Points on a hilly landscape, in no order, each with its height.
A climber steps from a point to whichever of its 4 nearest points has the largest rise for the distance, and stops where none of them is higher. Distance is the straight distance between rows; heights are no part of it.
j238 height 620: -.10,-.07,.19,.36,-.03,.04,.19,.20,.51,-.05,-.23,.39,.23,-.26,-.13,-.02,-.03,-.35,-.20,.20,-.19,-.02
j2 height 725: -.05,.27,-.09,.15,.07,.02,-.21,-.13,-.22,.05,.48,-.04,.04,-.23,-.09,-.05,.00,.52,.36,-.03,.16,.00
j516 height 744: .11,.28,.06,.07,-.06,.07,.02,-.11,-.13,.02,.47,-.21,.03,-.08,.06,-.06,-.07,.36,.35,-.15,.11,.06
j705 height 695: .46,-.12,.02,-.03,-.07,.18,-.26,-.36,.05,-.01,.08,-.33,.10,.15,-.21,-.15,-.03,.02,.36,-.19,.16,.09
j947 height 639: .04,-.17,.04,-.12,-.15,-.11,-.05,-.20,-.26,-.02,-.09,-.32,-.04,.13,-.25,.30,.04,.03,-.15,-.15,-.15,.11
j992 height 710: .12,.42,-.08,.29,.10,-.01,-.26,-.17,-.45,-.04,.29,-.09,-.02,-.02,.04,.19,-.33,.35,.29,-.16,-.01,.09
j887 height 602: .38,-.15,.21,-.16,.20,.60,-.04,-.30,-.26,-.09,-.26,-.36,.25,.32,-.27,-.03,.22,-.21,.06,-.43,.07,.15
j671 height 694: -.02,.44,-.14,.31,.09,-.04,-.29,-.28,-.24,-.08,.24,-.13,.04,-.13,.18,.06,-.26,.49,.33,-.15,.19,.01
j98 height 320: .05,.09,-.24,-.07,-.06,.09,.23,.09,-.01,-.27,.02,-.22,-.09,.15,.20,.19,.23,-.15,-.14,-.05,-.08,.08
j311 height 580: .18,-.17,-.12,-.19,.10,.24,-.11,-.08,.06,-.36,.08,-.33,-.05,.07,.06,.33,.09,-.34,.06,-.30,-.12,.15
j368 height 755: -.02,.39,.17,.27,-.17,.13,-.45,-.26,.29,-.05,.17,-.01,.23,.36,.16,-.22,-.03,.51,.33,-.46,.30,-.01
j628 height 612: -.25,.11,.27,.04,-.09,-.03,.26,.14,.47,-.19,.39,.18,.03,-.13,.12,-.13,.21,-.20,.08,.01,.12,-.01
j635 height 594: .38,-.23,.09,-.19,.16,.48,-.03,-.26,.04,-.28,-.03,-.29,-.07,.24,.28,.03,.03,-.21,.13,-.47,-.04,.21
j381 height 761: .12,-.05,.01,.05,.26,.02,-.29,-.17,-.39,.04,.16,-.26,.15,.30,-.08,.06,-.21,.16,.15,-.16,-.08,-.03
j462 height 581: .00,.06,-.07,-.17,.16,-.35,-.17,.33,-.24,.29,-.26,.21,-.11,-.27,.18,-.40,-.47,-.32,-.18,.49,-.14,-.20
j872 height 392: .27,-.06,-.01,-.08,.35,.81,.07,-.24,.14,-.18,-.12,-.18,.22,.38,-.02,-.24,.17,-.12,.07,-.49,.11,.16
j728 height 493: -.14,.40,-.04,.61,.09,.03,.08,.12,-.55,-.07,-.12,-.10,-.02,-.03,.02,.17,-.32,.51,.26,-.06,.30,.08
j770 height 486: .20,-.02,.10,.19,-.34,-.13,-.07,.38,-.10,-.02,-.24,.58,.22,-.19,.24,-.27,-.26,.03,-.19,.37,.12,-.18
j321 height 670: .23,-.14,.01,-.20,.24,.39,.05,-.24,-.11,-.33,.12,-.34,-.15,.30,.10,.16,.07,-.26,.06,-.25,-.07,-.06
j878 height 677: .24,.08,-.22,.15,-.32,.31,-.35,-.19,.31,-.07,.11,-.29,.05,.05,-.10,-.19,.01,.01,.32,-.31,.24,.19
j436 height 718: -.12,.39,-.06,.30,-.08,.10,-.22,-.13,.23,.05,.29,.03,-.03,-.09,.26,-.18,-.14,.67,.50,-.33,.13,.07
j997 height 731: -.30,-.01,-.03,-.23,-.25,-.30,-.01,.03,-.35,.35,.05,-.12,-.13,.01,-.10,.28,.00,.34,-.17,.00,-.17,.05
j793 height 331: .02,.04,-.32,-.11,-.20,-.18,-.05,-.05,-.07,.11,-.22,-.16,-.18,.09,.03,.32,.15,.03,-.25,-.05,.02,-.02
j797 height 530: -.25,-.01,.01,-.14,.39,-.03,.22,.23,.15,.21,-.38,.10,-.26,-.16,-.19,-.21,-.20,-.55,-.27,.40,-.26,.17
j452 height 500: -.17,-.09,.17,.14,.02,-.04,-.10,.22,.49,-.12,.09,.42,.11,-.26,.05,-.28,.14,-.25,-.28,.27,.02,-.15
j112 height 690: .21,-.27,.16,-.13,.20,.16,-.24,-.48,-.20,.07,.15,-.45,.26,.25,-.37,-.08,.24,-.07,.21,-.25,.21,.16
j5 height 746: .17,-.01,.08,.18,.03,.12,-.30,-.30,.01,.06,.33,-.29,.17,.04,-.29,.03,-.04,.31,.35,-.06,.07,.06
j507 height 662: -.07,.52,-.10,.53,-.09,-.12,-.13,-.05,-.41,-.07,-.18,-.05,.07,-.09,.09,.08,-.31,.43,.51,-.24,.41,.00
j364 height 655: .19,.09,.06,-.01,-.38,.06,.12,-.01,-.01,-.01,.26,-.15,.11,-.30,.14,-.24,.13,.14,.36,-.21,.05,.11
j210 height 740: -.02,.15,-.06,-.09,-.01,-.26,-.15,-.23,-.37,.07,.19,-.28,.10,-.03,-.12,.25,-.15,.37,.02,-.12,-.11,.07
j184 height 660: -.04,-.15,.18,-.03,.23,.32,.24,-.11,.50,-.23,.07,-.05,-.21,.07,.11,.34,.32,-.27,.00,-.16,.05,.09
j55 height 764: .13,.09,.07,.21,.13,-.07,-.21,-.29,-.29,.00,.21,-.17,.10,.20,-.03,.13,-.08,.30,.30,-.32,.03,-.03
j879 height 572: -.11,-.08,.23,.08,-.53,-.23,.04,.22,-.08,.28,-.22,.49,.01,-.31,.13,-.04,-.15,.18,.16,.19,.03,-.13
j805 height 734: -.01,-.25,-.42,-.28,.12,-.09,.00,.11,-.14,-.03,-.52,-.06,-.26,.28,-.04,.15,.05,-.15,-.33,.10,-.01,-.04
j551 height 736: -.19,-.02,-.13,-.16,.04,-.26,-.24,-.07,-.42,.02,.15,-.19,-.05,.23,-.11,.43,-.01,.27,-.30,-.05,-.17,.19
j816 height 528: -.01,.01,.03,.00,-.16,-.03,.31,.05,.12,-.21,.43,.10,.18,-.35,.50,-.40,.11,-.21,.25,-.09,-.07,-.09
j31 height 658: .11,-.22,.11,-.27,.39,.09,-.13,-.34,-.58,.04,.25,-.26,.38,.47,-.30,.00,.07,.02,.12,-.25,-.08,-.01
j963 height 652: .21,.01,-.10,-.09,-.21,.12,-.05,-.12,.08,-.22,.12,-.42,-.02,-.20,.14,-.09,.02,-.21,.14,-.39,.15,.12
j338 height 613: .09,.10,-.04,-.19,-.31,.06,.28,.31,.07,-.08,.05,-.09,.15,-.25,.45,-.08,.13,.07,.07,-.06,.11,-.05
j77 height 596: .01,.00,-.08,-.01,.15,-.20,-.05,.37,.05,.05,-.18,.25,-.03,-.06,.05,-.39,-.36,-.14,-.32,.24,-.21,-.26
j65 height 499: .18,-.01,-.04,.07,-.13,-.25,-.09,.37,-.09,.05,-.22,.48,.07,-.19,.16,-.28,-.31,-.01,-.23,.41,-.22,-.16
j34 height 586: .06,.41,-.01,.39,.05,-.03,-.09,-.01,-.51,-.15,.11,-.10,.00,-.17,-.07,.14,-.22,.43,.35,-.21,.09,.19
j875 height 745: -.10,.10,.13,.07,-.04,-.16,-.07,-.13,-.39,.12,.30,-.20,.03,-.06,-.14,.08,-.16,.35,.14,-.12,-.12,.03
j173 height 562: -.21,.27,.06,.40,.00,-.26,.05,.02,-.42,.10,.40,-.06,-.07,-.17,.08,-.02,-.23,.42,.20,.04,.04,.04
j48 height 604: .00,.05,-.15,.06,.16,.14,.08,-.10,.30,.17,-.24,.35,-.08,-.10,-.32,-.09,-.20,-.35,-.17,.38,-.24,-.14
j251 height 400: -.23,.03,-.14,-.08,-.21,-.10,.35,.07,-.06,.00,-.07,-.03,-.02,-.07,.21,.05,.13,-.06,-.18,-.05,.00,-.04
j466 height 466: -.14,-.10,.05,-.26,.39,.09,.18,.01,.23,.42,-.42,.26,-.37,.02,-.37,.10,-.21,-.46,-.08,.46,-.38,.12
j914 height 506: -.11,-.15,.09,.12,-.08,-.24,-.03,.33,.22,-.16,-.05,.48,.15,-.27,-.07,-.33,-.15,-.15,-.22,.22,-.23,-.25
j143 height 557: -.13,-.23,-.24,-.29,-.06,-.21,-.02,-.05,-.05,.46,-.16,-.04,-.12,-.03,-.17,.26,.01,.09,-.17,.05,.11,.14
j622 height 632: -.09,.06,-.02,-.06,-.05,.03,.26,.21,.24,-.21,.18,-.05,.07,-.33,.35,-.23,.11,-.19,.19,.06,.03,.03
j344 height 603: .14,.07,-.14,-.12,.25,.26,.31,-.11,.50,.23,-.13,.45,-.20,.06,-.13,.32,.24,-.40,-.11,.22,-.27,-.08
j754 height 768: -.13,.04,.12,.14,.18,-.28,-.01,-.21,-.63,.09,-.08,-.19,.10,.21,-.07,.31,-.36,.38,.12,-.27,-.16,.15
j178 height 646: .15,-.02,.05,-.20,.25,.42,.05,-.07,.54,-.04,-.12,.17,-.14,.15,.00,.49,.39,-.29,.03,-.10,-.17,.03
j519 height 776: .06,.17,.13,.17,.27,-.24,-.07,-.19,-.51,.16,.21,-.25,.18,.27,-.15,.26,-.23,.31,.34,-.25,-.05,.00
j626 height 680: .14,-.05,.22,-.29,.18,.36,.08,-.23,.26,-.34,.34,-.25,-.24,.17,.35,.04,.19,-.15,.09,-.24,-.10,.10
j926 height 621: .17,-.16,.00,.10,.07,.35,-.44,-.37,.14,.21,.18,-.25,.26,.30,-.33,-.15,-.09,.26,.41,-.38,.04,.10
j101 height 571: -.13,-.11,-.27,-.11,-.20,-.31,.14,.15,-.11,.46,-.27,.18,-.10,.02,-.04,-.08,.12,.17,-.11,.18,-.01,.07
j23 height 553: .24,-.22,.11,-.08,-.02,.52,-.18,-.22,.03,-.09,-.06,-.36,.06,.35,-.09,-.13,.23,-.15,.25,-.25,.10,.14
j873 height 579: .06,.02,-.08,-.13,-.04,-.33,-.25,.39,-.29,.25,-.23,.26,-.11,-.26,.14,-.54,-.35,-.16,-.11,.37,-.05,-.24
j236 height 591: -.12,-.01,.08,.07,-.08,-.14,-.18,.29,.20,.00,-.10,.31,-.08,-.13,-.01,-.48,-.30,-.06,-.24,.48,-.07,-.12
j119 height 785: -.03,.29,.04,.34,.04,.04,-.40,-.23,-.01,.17,-.11,-.01,.24,.26,.24,.02,-.19,.46,.29,-.45,.33,-.06
j794 height 735: -.20,.10,.08,-.13,-.15,-.26,-.01,-.03,-.50,.23,.15,-.07,-.03,.05,-.07,.27,-.21,.44,-.06,-.08,-.11,.24
j396 height 647: .14,-.27,.16,-.25,.16,.30,-.03,-.25,-.24,-.05,-.21,-.46,.13,.34,-.37,.19,.26,-.05,-.05,-.33,-.10,.03
j341 height 505: -.25,.33,.13,.20,-.32,-.28,.08,.10,-.45,.06,.30,-.03,-.23,-.03,.08,.00,-.06,.49,.22,.13,.03,.06
j806 height 424: -.28,-.09,-.03,-.45,.61,-.01,.02,.21,.14,.30,-.42,.10,-.32,-.03,-.29,.00,-.24,-.51,-.22,.50,-.15,.21
j418 height 588: -.21,-.03,.08,.03,.41,-.10,.15,.21,.17,.12,-.18,.34,-.11,.03,-.38,-.18,-.21,-.46,-.27,.42,-.16,.04
j952 height 478: .04,.06,-.26,-.14,-.16,-.17,.20,.12,-.09,.01,-.34,.02,-.03,.03,.09,.28,.20,.00,-.30,.03,.04,.00
j348 height 492: .32,-.09,.13,-.11,.25,.61,.06,-.36,.10,-.13,-.06,-.22,.04,.36,-.04,-.09,.10,-.09,.06,-.43,-.11,.07
j885 height 676: .09,-.19,.11,-.12,.32,-.02,-.19,-.25,-.51,.05,.04,-.33,.24,.41,-.30,.40,.14,.10,-.13,-.27,-.07,.06
j342 height 343: -.35,-.04,-.14,-.36,.51,-.14,-.11,.07,.06,.08,-.38,.12,-.21,.00,-.11,-.34,-.19,-.19,-.29,.57,-.12,.10
j489 height 608: -.10,.01,-.01,.15,.22,-.12,-.04,.13,.42,.05,.02,.43,-.05,-.08,-.20,-.28,-.05,-.33,-.41,.48,-.29,.03
j680 height 615: .06,.04,.05,.09,-.11,.02,.37,.07,.00,-.09,.18,-.08,.04,-.27,.42,-.17,.13,-.10,.29,-.06,.15,-.15
j750 height 247: -.18,-.14,-.30,-.15,.29,-.01,.01,.03,.18,-.08,-.21,.07,-.27,.20,-.11,.22,-.08,-.31,-.36,.29,-.07,-.13
j153 height 707: -.01,.46,-.03,.53,.15,-.09,-.08,-.17,-.45,.16,-.11,-.15,-.01,.05,.03,.17,-.27,.49,.38,-.34,.34,.04
j867 height 593: -.03,-.03,.01,-.05,.16,-.16,-.15,.30,.10,.08,-.18,.25,-.15,-.09,-.15,-.42,-.44,-.20,-.27,.52,-.19,-.12
j494 height 573: -.24,.05,.39,.01,-.13,-.08,.22,.25,.50,-.18,.25,.29,.05,-.18,.27,-.27,.04,-.24,.17,.11,.11,-.17
j545 height 463: .01,.17,.10,.01,-.29,-.13,.22,.07,.04,.06,.14,-.04,-.02,-.40,.27,-.30,.28,-.10,.42,-.07,.15,-.11
j710 height 739: .26,.03,-.05,.09,-.15,.12,-.21,-.22,-.03,.13,.28,-.46,.08,.01,-.24,-.17,-.03,.23,.37,-.10,.09,.13
j267 height 515: .11,-.04,.09,.12,-.32,-.14,-.13,.39,-.13,.23,-.30,.37,.00,-.29,.41,-.29,-.39,.09,-.17,.47,-.04,-.22
j456 height 623: -.07,.02,.18,.14,.15,.20,.12,.15,.52,.08,-.11,.48,.13,-.09,-.18,.12,.20,-.32,-.27,.12,-.12,.01
j435 height 619: .15,-.02,.00,-.19,-.13,-.03,.12,.04,.09,-.22,.09,-.49,-.11,.01,.06,.15,.07,-.16,.07,-.12,.13,-.02
j515 height 508: -.04,-.10,-.05,.26,-.22,-.27,-.25,.38,.05,-.04,-.17,.49,.08,-.24,.19,-.27,-.35,-.04,-.33,.33,-.18,-.21
j181 height 605: -.10,.04,-.04,-.15,.14,.11,.20,-.06,.24,-.27,.17,.10,.02,-.07,.30,.13,.27,-.37,-.10,-.24,.03,.12
j7 height 522: .22,-.26,.10,-.06,.34,.62,-.21,-.21,.01,.07,.05,-.35,.07,.41,-.30,-.17,.34,-.19,.20,-.46,.13,.09
j725 height 659: .15,.09,-.04,-.06,.09,.19,.13,-.11,.22,-.28,.27,-.23,-.15,-.10,.31,-.09,.06,-.12,.14,-.23,.09,.01
j250 height 616: .07,.17,-.03,.17,.26,.17,.25,-.02,.48,.10,-.25,.45,.18,-.10,-.12,.00,.00,-.61,-.04,.34,-.22,-.09
j950 height 631: .16,-.20,-.01,-.20,.22,.41,.01,-.11,-.24,-.43,-.13,-.14,.08,.30,-.04,.29,.24,-.32,-.06,-.32,.09,-.02
j675 height 600: -.06,-.03,.33,.41,-.15,.05,.29,.30,.59,-.27,.10,.43,.16,-.29,-.05,-.19,-.05,-.33,-.17,.14,-.20,-.17
j441 height 609: -.13,-.19,.04,.10,.22,.12,.11,.12,.51,-.12,.07,.37,.06,.10,-.07,.10,.25,-.34,-.32,.09,-.09,.06
j990 height 511: -.10,.05,-.44,-.20,.13,-.08,.08,.15,.11,.07,-.18,.15,-.07,.07,.03,-.21,.01,-.16,-.38,.30,.01,-.07
j498 height 464: -.21,-.26,-.13,-.01,.27,.01,.07,-.11,.47,-.07,-.13,.16,-.25,.11,-.16,.23,.14,-.19,-.31,.20,-.30,.00
j510 height 159: -.08,-.13,-.35,-.21,.04,-.12,-.03,-.16,-.03,-.19,-.46,-.01,-.18,.25,.00,.29,.25,-.11,-.25,-.02,-.04,.00
j751 height 419: -.15,-.03,-.15,-.14,.30,.01,.05,.12,.11,-.03,-.06,.23,-.10,.17,-.07,-.06,.07,-.18,-.38,.35,.04,.01
j491 height 479: .10,-.20,-.14,-.30,.15,.19,-.12,-.07,-.20,-.03,-.46,-.21,-.04,.25,-.11,.48,.18,-.10,-.48,-.23,-.08,-.07
j946 height 556: -.05,.07,-.29,-.26,-.23,-.20,.13,.04,-.16,.26,-.32,.08,-.04,-.10,-.05,.08,-.01,.01,-.14,.08,.14,.07
j891 height 208: -.10,-.09,-.51,-.12,-.06,-.22,.22,.15,.11,.07,-.31,-.09,-.12,.22,.14,.20,.01,-.14,-.31,.17,.10,.03
j955 height 460: -.01,.02,.06,.12,-.41,-.26,.19,.46,.07,-.02,-.05,.47,.25,-.14,.22,-.28,.09,.05,-.19,.39,-.06,-.37
j973 height 708: .30,.08,.11,-.12,-.18,-.03,-.07,-.08,-.09,.04,-.01,-.40,.00,-.03,-.23,.01,.12,.07,.33,-.23,.08,.11
j16 height 684: -.01,.06,-.08,.41,.18,-.09,.04,.00,-.62,-.07,-.24,-.19,.01,.32,-.26,.29,-.30,.33,.31,-.20,.16,.00
j455 height 723: .09,.22,.01,.28,-.15,.07,-.16,-.20,.06,.13,.33,-.07,.01,-.44,.00,-.26,.02,.45,.36,-.08,.19,-.07
j692 height 378: -.14,.28,.08,.31,-.18,-.09,.21,.17,-.72,-.02,.12,-.05,-.17,-.19,.21,.11,-.27,.52,.18,.08,.02,.21
j237 height 611: -.05,.13,.15,-.05,-.47,-.17,.17,.25,.01,-.05,.08,.12,.15,-.23,.28,-.31,.11,.09,.13,.23,.12,-.14
j978 height 607: -.10,.05,-.18,.03,.03,-.18,.02,.35,.21,-.09,-.03,.26,-.02,.13,.08,-.29,.00,-.10,-.36,.30,-.01,-.05
j355 height 595: .34,-.15,.23,-.08,-.10,.28,-.07,-.10,-.18,-.18,-.11,-.57,.20,.12,-.14,.19,.11,.01,.16,-.18,.05,.09
j894 height 711: .19,.07,.07,.20,-.29,.21,-.29,-.34,.35,.15,.21,-.17,.12,-.03,.01,-.25,-.03,.28,.25,-.30,.18,.11
j260 height 733: .06,-.06,.04,.00,.31,.11,-.43,-.32,-.22,.05,.09,-.26,.28,.38,-.14,-.06,-.03,.06,.27,-.22,.19,.05
j860 height 705: .11,-.07,-.13,.18,.31,.14,-.60,-.28,-.14,.12,.29,-.22,.29,.39,-.09,-.03,-.04,.10,.39,-.30,.11,-.15
j791 height 610: -.33,-.14,.01,.00,.13,-.03,.22,.16,.39,-.19,.07,.28,.00,-.06,-.20,-.08,.03,-.30,-.21,.36,-.18,-.06
j949 height 513: .08,-.13,.17,.09,-.43,-.03,.18,.38,.16,-.31,.17,.23,.23,-.13,.23,-.30,.07,-.09,.01,.15,.15,-.10
j259 height 410: -.16,-.22,-.30,-.16,-.18,-.02,-.10,-.02,-.10,.16,-.33,-.11,-.18,.07,-.13,.21,.08,-.09,-.25,.07,.01,.12
j53 height 452: -.10,-.13,.37,.31,-.34,-.25,-.02,.44,.41,-.26,.16,.34,.16,-.27,.15,-.17,-.17,-.06,-.17,.37,.01,-.26
j115 height 502: -.09,-.02,.32,.11,-.14,-.08,.16,.36,.26,-.13,.15,.21,.26,-.17,.37,-.31,.06,-.18,-.09,.16,.03,-.16
j918 height 409: -.11,-.04,-.28,-.13,-.31,-.07,.00,-.14,-.15,.13,-.32,.02,-.07,.04,-.09,.35,.22,.21,-.20,.04,-.02,.13
j509 height 678: -.01,-.20,.17,-.09,.18,.33,.09,-.13,.45,-.29,.32,-.06,-.30,.05,.26,.23,.16,-.20,-.14,-.19,.03,.14
j261 height 644: .15,.12,-.09,-.14,-.32,-.07,.24,.09,.13,-.13,.12,-.28,-.01,-.19,.17,-.11,-.02,-.16,.31,-.12,.21,.18
j577 height 270: .15,-.06,-.03,-.14,-.18,-.06,.10,-.13,.07,-.25,-.18,-.24,-.11,.15,-.06,.39,.21,-.13,-.23,-.23,.02,.08
j470 height 679: .25,.07,-.06,.01,-.17,.16,.04,-.23,.17,-.05,.20,-.29,.00,-.32,-.10,-.19,.12,.08,.33,-.16,.07,.02
j566 height 301: -.18,-.16,-.16,-.07,.28,.00,.21,-.01,.33,-.06,.02,.19,-.23,.18,-.04,.23,.07,-.17,-.39,.06,.07,.04
j756 height 585: .19,-.21,-.03,-.32,.07,.31,.01,-.06,-.11,-.26,-.06,-.32,.14,.13,-.04,.27,.16,-.35,-.07,-.21,-.32,.03
j449 height 753: .02,.19,.13,.02,-.08,.02,-.16,-.28,-.16,-.03,.38,-.24,.13,.01,-.21,.01,-.10,.36,.20,-.11,.08,.15
j241 height 726: .04,.32,.06,.32,.04,.16,-.43,-.31,.22,.09,.22,.01,.16,-.02,.06,-.24,.06,.43,.36,-.08,.17,.03
j432 height 614: -.01,-.17,.14,-.03,.28,.17,.09,-.19,.58,-.02,-.09,.20,-.27,.11,-.19,.50,.29,-.20,-.11,.10,-.09,-.11
j929 height 737: .01,-.06,.08,-.14,-.04,-.22,-.01,-.09,-.27,.10,.18,-.19,-.02,-.09,-.21,.22,-.06,.31,-.03,-.18,-.02,.06
j970 height 747: .04,.20,-.04,.11,-.14,.04,-.29,-.21,-.03,.14,.41,-.14,-.02,-.22,-.12,-.04,-.11,.44,.37,-.22,.27,.05
j836 height 617: -.08,-.08,.22,.02,.10,.06,.22,-.01,.50,-.19,.32,.23,.03,-.10,.03,.09,.17,-.07,-.12,.17,.11,.02
j128 height 730: -.15,.11,.14,.25,-.19,-.16,-.02,-.18,-.16,-.02,.35,-.18,-.12,-.33,-.06,-.03,-.05,.37,.24,-.14,-.03,-.06
j974 height 721: -.23,.11,.09,-.16,-.37,-.20,.07,-.09,-.33,.21,.17,.01,.00,-.17,-.05,.21,.14,.30,.03,.01,-.06,.11
j223 height 555: .00,-.22,.05,.14,-.44,-.33,-.15,.45,-.28,.47,-.36,.59,-.05,-.23,.17,-.13,-.32,.22,-.14,.20,.01,-.14
j718 height 751: -.07,.27,-.07,.38,.15,-.11,-.15,-.15,-.41,.08,.02,-.17,.16,.19,-.02,.15,-.24,.21,.46,-.25,.23,-.03
j632 height 554: -.02,-.20,-.08,-.25,-.02,-.02,-.14,-.13,-.54,.25,-.14,-.25,-.04,.22,-.28,.28,.19,-.07,-.38,-.14,.02,-.01
j413 height 587: -.07,.01,-.04,-.18,.37,-.22,-.01,.21,.01,.15,-.13,.13,-.11,-.11,-.07,-.41,-.40,-.22,-.18,.53,-.23,-.13
j218 height 622: -.39,.12,.15,.02,-.14,-.33,.09,.14,-.32,.25,-.03,.42,-.15,-.19,.04,.08,-.13,.32,-.04,.12,.06,-.06
j245 height 637: .05,-.15,.08,-.27,.27,.44,.12,-.09,.65,-.20,.20,.13,-.31,.02,-.14,.55,.27,-.30,-.01,-.20,-.18,-.22
j649 height 549: -.09,-.03,.16,.20,-.33,-.19,-.19,.34,.02,-.17,-.09,.37,.06,-.10,.03,-.38,-.22,-.03,-.29,.32,-.11,-.05
j706 height 414: -.03,-.10,-.17,-.08,.35,-.05,.13,.10,.16,.13,-.27,.22,-.18,.05,-.03,-.36,-.13,-.34,-.33,.24,.03,.06
j422 height 606: .39,-.04,-.04,.08,.00,.47,-.23,-.21,.20,-.17,.08,-.38,.09,-.07,.09,-.16,.04,-.20,.24,-.40,.17,.23
j26 height 716: .19,-.32,.12,-.30,.21,.51,-.03,-.33,.35,-.28,.21,-.19,-.23,.21,.17,.18,.13,-.21,-.06,-.31,-.23,-.11
j605 height 534: -.09,-.03,.51,.28,-.34,-.09,.02,.33,.54,-.29,.24,.50,.15,-.23,.02,-.24,-.14,-.08,.13,.21,-.22,-.26
j911 height 624: -.07,.05,.24,.20,-.46,-.31,.23,.09,-.29,.26,.13,.26,.07,-.20,-.07,-.16,.07,.24,.24,.10,.09,-.09
j67 height 86: .00,-.22,-.21,-.18,.13,.08,.07,-.06,.00,-.31,-.08,-.07,-.12,.25,.13,.44,.19,-.08,-.35,-.01,-.15,-.06
j729 height 521: -.04,-.30,-.09,-.23,-.09,-.14,-.08,-.05,-.22,.30,-.21,-.38,-.20,.10,-.24,.33,.30,-.06,-.35,-.03,-.05,.00
j624 height 681: -.19,.23,.10,.24,-.04,-.22,.17,-.04,-.37,.17,.15,-.10,-.03,-.17,.06,.14,-.11,.56,.07,-.03,-.05,.08
j882 height 560: .04,.17,.02,.08,-.41,-.13,.24,.10,-.19,.16,.20,-.10,-.08,-.43,-.07,-.07,.18,.23,.49,.01,.06,.11
j281 height 558: -.02,-.06,-.27,-.21,-.09,-.18,.05,.19,-.02,.19,-.34,.21,.10,-.07,.16,-.23,.17,.06,-.33,.14,.19,-.04
j159 height 765: .18,.10,-.03,-.09,.22,-.20,-.09,-.31,-.72,.19,-.04,-.33,.30,.58,-.16,.35,-.25,.28,.13,-.25,-.01,-.07
j863 height 582: -.15,-.10,-.09,-.08,.09,.02,.20,-.11,.37,-.22,.12,.03,-.35,.18,.07,.18,.25,-.15,-.12,-.02,-.01,-.02
j310 height 618: -.29,-.05,.18,-.01,.23,-.06,.27,.15,.27,-.20,-.02,.22,.08,-.19,.16,-.10,.08,-.18,-.01,.25,.02,-.17
j874 height 713: .16,-.10,.02,-.19,-.02,-.13,-.21,-.18,-.39,.01,.15,-.44,.08,.20,-.33,.25,-.01,.11,.10,-.19,-.06,.15
j948 height 683: -.31,.00,.19,.00,-.28,-.14,.16,.10,-.38,.23,.13,.14,-.08,-.13,.00,.03,.19,.43,.13,.17,-.07,.08
j653 height 590: -.17,.01,-.11,.08,.02,-.10,-.04,.29,-.12,.08,-.25,.27,.04,-.06,.12,-.26,-.20,-.17,-.29,.53,-.12,-.20
j647 height 685: .14,.06,.01,.10,-.05,.25,-.40,-.34,.39,.10,.07,-.22,.04,.02,-.09,-.20,-.19,.21,.51,-.32,.27,.00
j483 height 245: -.14,-.19,-.04,-.24,.48,.04,-.06,.09,.04,.08,-.29,-.09,-.52,.13,-.17,-.03,-.19,-.33,-.29,.45,-.12,.23
j195 height 439: -.02,.09,.12,.18,-.30,-.15,.14,.42,.16,-.22,.23,.36,.28,-.27,.39,-.36,.13,-.16,.24,.09,.11,-.32
j382 height 416: -.05,-.03,-.14,-.12,-.29,-.21,.19,.05,-.03,.06,-.15,-.20,-.02,.00,.04,.25,.10,.14,-.07,-.04,-.01,-.11
j235 height 22: .05,-.07,-.53,-.34,.42,-.25,.08,.12,-.06,-.02,-.33,.09,-.41,.16,.09,-.09,-.06,-.24,-.36,.17,.08,.15
j92 height 584: -.21,-.12,.12,.07,-.41,-.32,-.03,.23,-.15,.47,-.26,.32,.01,-.07,.16,-.16,.03,.14,-.15,.08,-.03,.05
j688 height 633: .10,.02,-.02,-.08,.22,.30,.26,-.16,.67,.04,-.19,.44,.05,-.08,-.08,.36,.26,-.28,.09,.04,-.08,-.07
j742 height 627: -.09,.04,-.05,-.01,-.03,.02,.21,.17,.25,-.20,.05,.22,.11,-.15,.17,-.07,.21,-.20,-.27,.19,.03,-.06
j771 height 547: .09,.04,-.05,.05,-.08,-.22,-.03,.37,-.06,.12,-.30,.30,.23,.06,.15,-.14,.08,-.04,-.23,.16,.03,-.09
j843 height 589: -.22,-.09,-.12,.03,.17,-.16,.21,.05,.12,-.11,-.04,.19,.02,-.05,-.19,.03,.00,-.07,-.35,.31,-.04,.04
j271 height 638: .03,.03,-.03,-.15,-.21,-.15,.25,.12,.18,-.26,.17,-.08,-.01,-.20,.25,-.15,.05,-.15,-.07,.01,.08,.02
j655 height 520: .19,-.31,-.15,-.25,.00,.29,.04,-.13,-.22,-.23,-.26,-.37,-.06,.23,-.06,.31,.20,-.16,-.35,-.35,-.07,-.02
j144 height 697: .09,.01,.07,.06,-.46,-.18,.26,.10,-.20,.13,-.04,.21,.19,-.23,.18,-.14,.29,.10,.01,.15,-.10,-.16

For each start below, name the point where the climber stops.
j797 -> j449
j498 -> j26
j494 -> j449
j688 -> j26
j98 -> j26
j344 -> j26

Call two points neighbours if one is among the 4 nearest of the other. Go from one point of each pair to the other, from neighbour to neighbour, staying as high as possible. Name the lowest point that can't be avoided.
j144, j119 -> j911
j805, j449 -> j259
j519, j26 -> j963
